Each scene shows the same named points in several views. A view is turned or mirrored, shifted and resized as a whole, has a little noise and may leave points out.

Scene 1
View 1
q292: [ -9  28   3 -15  -6  38  64 -43 -39  56 -14]
q217: [ 17  42  10   6  14  10  18 -28 -20  30   1]
q965: [ -9  29 -20  -3  -9  -5  -9 -18   6  27 -11]
q800: [-16 -16  35  47 -10  11 -23  24  -6   2   3]
q30: [ 23  46 -13  -6   5  -3 -16 -32   3  30  -9]
q231: [  5   9  26   2 -12  39  13 -23 -29  45 -17]
q492: [ 11  24 -18 -15 -15  14 -44 -26  16  41 -29]
q490: [-24 -10  17  10 -32  45  16  -9 -23  40 -22]
q904: [ -4 -11  12  21 -22  19 -45   3  13  24 -15]
q928: [-23  17   6  -6 -16  39  50 -33 -36  51 -16]
q15: [  8  17  23  -1  -9  37  17 -24 -28  44 -13]
q988: [-49 -34  32  16 -41  59  41   6 -32  43 -20]
q238: [-17  -3   8  21 -19  13 -27   6   4  18  -7]
q631: [ 12  10  29   9  -6  34  -5 -15 -16  33 -14]
View 2
q30: [ 10  39  15  43 -56 -20   5  11  22  -5  -9]
q631: [ -6  13  -8  32  -5 -12  26 -12   4  -2 -24]
q292: [-16  15 -24  37 -23 -12  63  24 -11 -11  -9]
q217: [  3  29  -2  36 -26 -22  40  -2   6 -14  -2]
q988: [-37 -19 -18   6  19   2  39  11  -9  -3 -28]
q492: [  2  25   6  41 -32  -7  -4   3  21   5 -35]
q800: [ -8   7   9  12   7 -11   0 -17  19  -7 -15]
q238: [ -8   6  12  15  -4 -14   1  -7  19  -4 -19]
q904: [ -4   9  12  18   1 -10  -4 -16  20  -2 -26]
q15: [ -6  17 -15  38 -12 -11  44  -3  -1  -7 -23]
q490: [-22  -2 -12  19   0  -1  29   7  -2  -1 -28]
q231: [ -9  11 -13  33  -7 -10  39  -3  -2  -4 -25]
q965: [ -5  18   7  24 -31 -16   9  12  17  -9  -9]
q928: [-21   8 -20  29 -17  -5  52  20 -10 -10 -16]
View 3
q231: [ 23   7  -8   9  -4  -8 -10  -8  -9   3   6]
q15: [ 27   4 -10   7  -5  -8  -7  -8  -5  -1   8]
q965: [  5   4   8   3   1 -13  -4  11  25   1   6]
q631: [ 20  10  -2   3  -3 -14  -6 -11  -1  10   0]
q988: [ -2   3  -4  11 -21  16 -16  -3 -34  -1  -4]
q292: [ 18  -3 -15  17  -6   7 -16  11  -6 -14  12]
q492: [ 21   3   7   3  20 -20  -9  14  21  16  -7]
q30: [ 23   8   3   4   9 -25  -3   4  31   2  13]
q904: [  2  11  18  -5   1 -19  -3  -3   2  23 -11]
q217: [ 25  11  -7   9  -5 -16   0 -10  17  -7  19]
q800: [ -3  16  18  -3  -6 -16  -3  -8   1  17  -4]
q928: [ 21  -1 -16  16 -11   6 -14   5  -7 -15  14]
q238: [ -3  11  18  -2  -4 -16  -3  -1   7  12  -5]
View 4
q631: [ 16  -7 -42  19   4 -48   4   5 -27   3 -22]
q238: [  1  -1  -5  -4  24 -23  41  15 -12   6 -20]
q904: [ -1 -25  -6   5  12 -28  23  -2  -2  35  -5]
q490: [ 23  23 -27   5  14 -24  11  -1 -12 -19 -21]
q988: [ 30  50 -13   1   2  -1 -16  -6   0 -46 -16]
q965: [-11  -7  -7  -4  36 -33  63  32 -24  15 -26]
q15: [ 19   8 -55  24  12 -57   1   9 -38 -16 -33]
q928: [ 15  34 -49  19  21 -41   9  22 -41 -51 -47]
q492: [ -1 -23 -37  11  32 -50  70   8 -33  32 -29]
q231: [ 21  11 -47  20  11 -45   2   6 -31 -14 -30]
View 5
q631: [ 23  19  22  23 -37 -38  12  -9   5 -17  -2]
q217: [  8  55   9  14 -24 -56  35   4  13 -31   0]
q800: [ 31  26  20  39 -10  -9  -8  -4  -3   1   4]
q988: [  4 -40  33  41 -34 -46   7  22 -17  10 -42]
q490: [  7  -6  30  22 -36 -31   2  17  -4  -5 -18]
q30: [  9  68  11  -5 -31 -19  12   4  16 -38  16]
q965: [  1  52  15   6 -16  -9   0  24   3 -22   1]
q292: [-21  13  19   3 -43 -75  35  31   1 -34 -30]
q904: [ 34  23  25  30 -18   7 -15  -5   2  -2   8]
q15: [  4  32  19   3 -49 -61  31   5  13 -37  -3]
q928: [-16   6  22  10 -37 -62  27  29  -2 -22 -29]
q231: [ 10   9  23  19 -44 -50  20  -1   3 -14 -14]

Which points are out of place in each view (at most two, in the order of its rows)? Write - if all are in place.
view 1 -> q800
view 2 -> q30
view 3 -> q292
view 4 -> q238, q965
view 5 -> q15
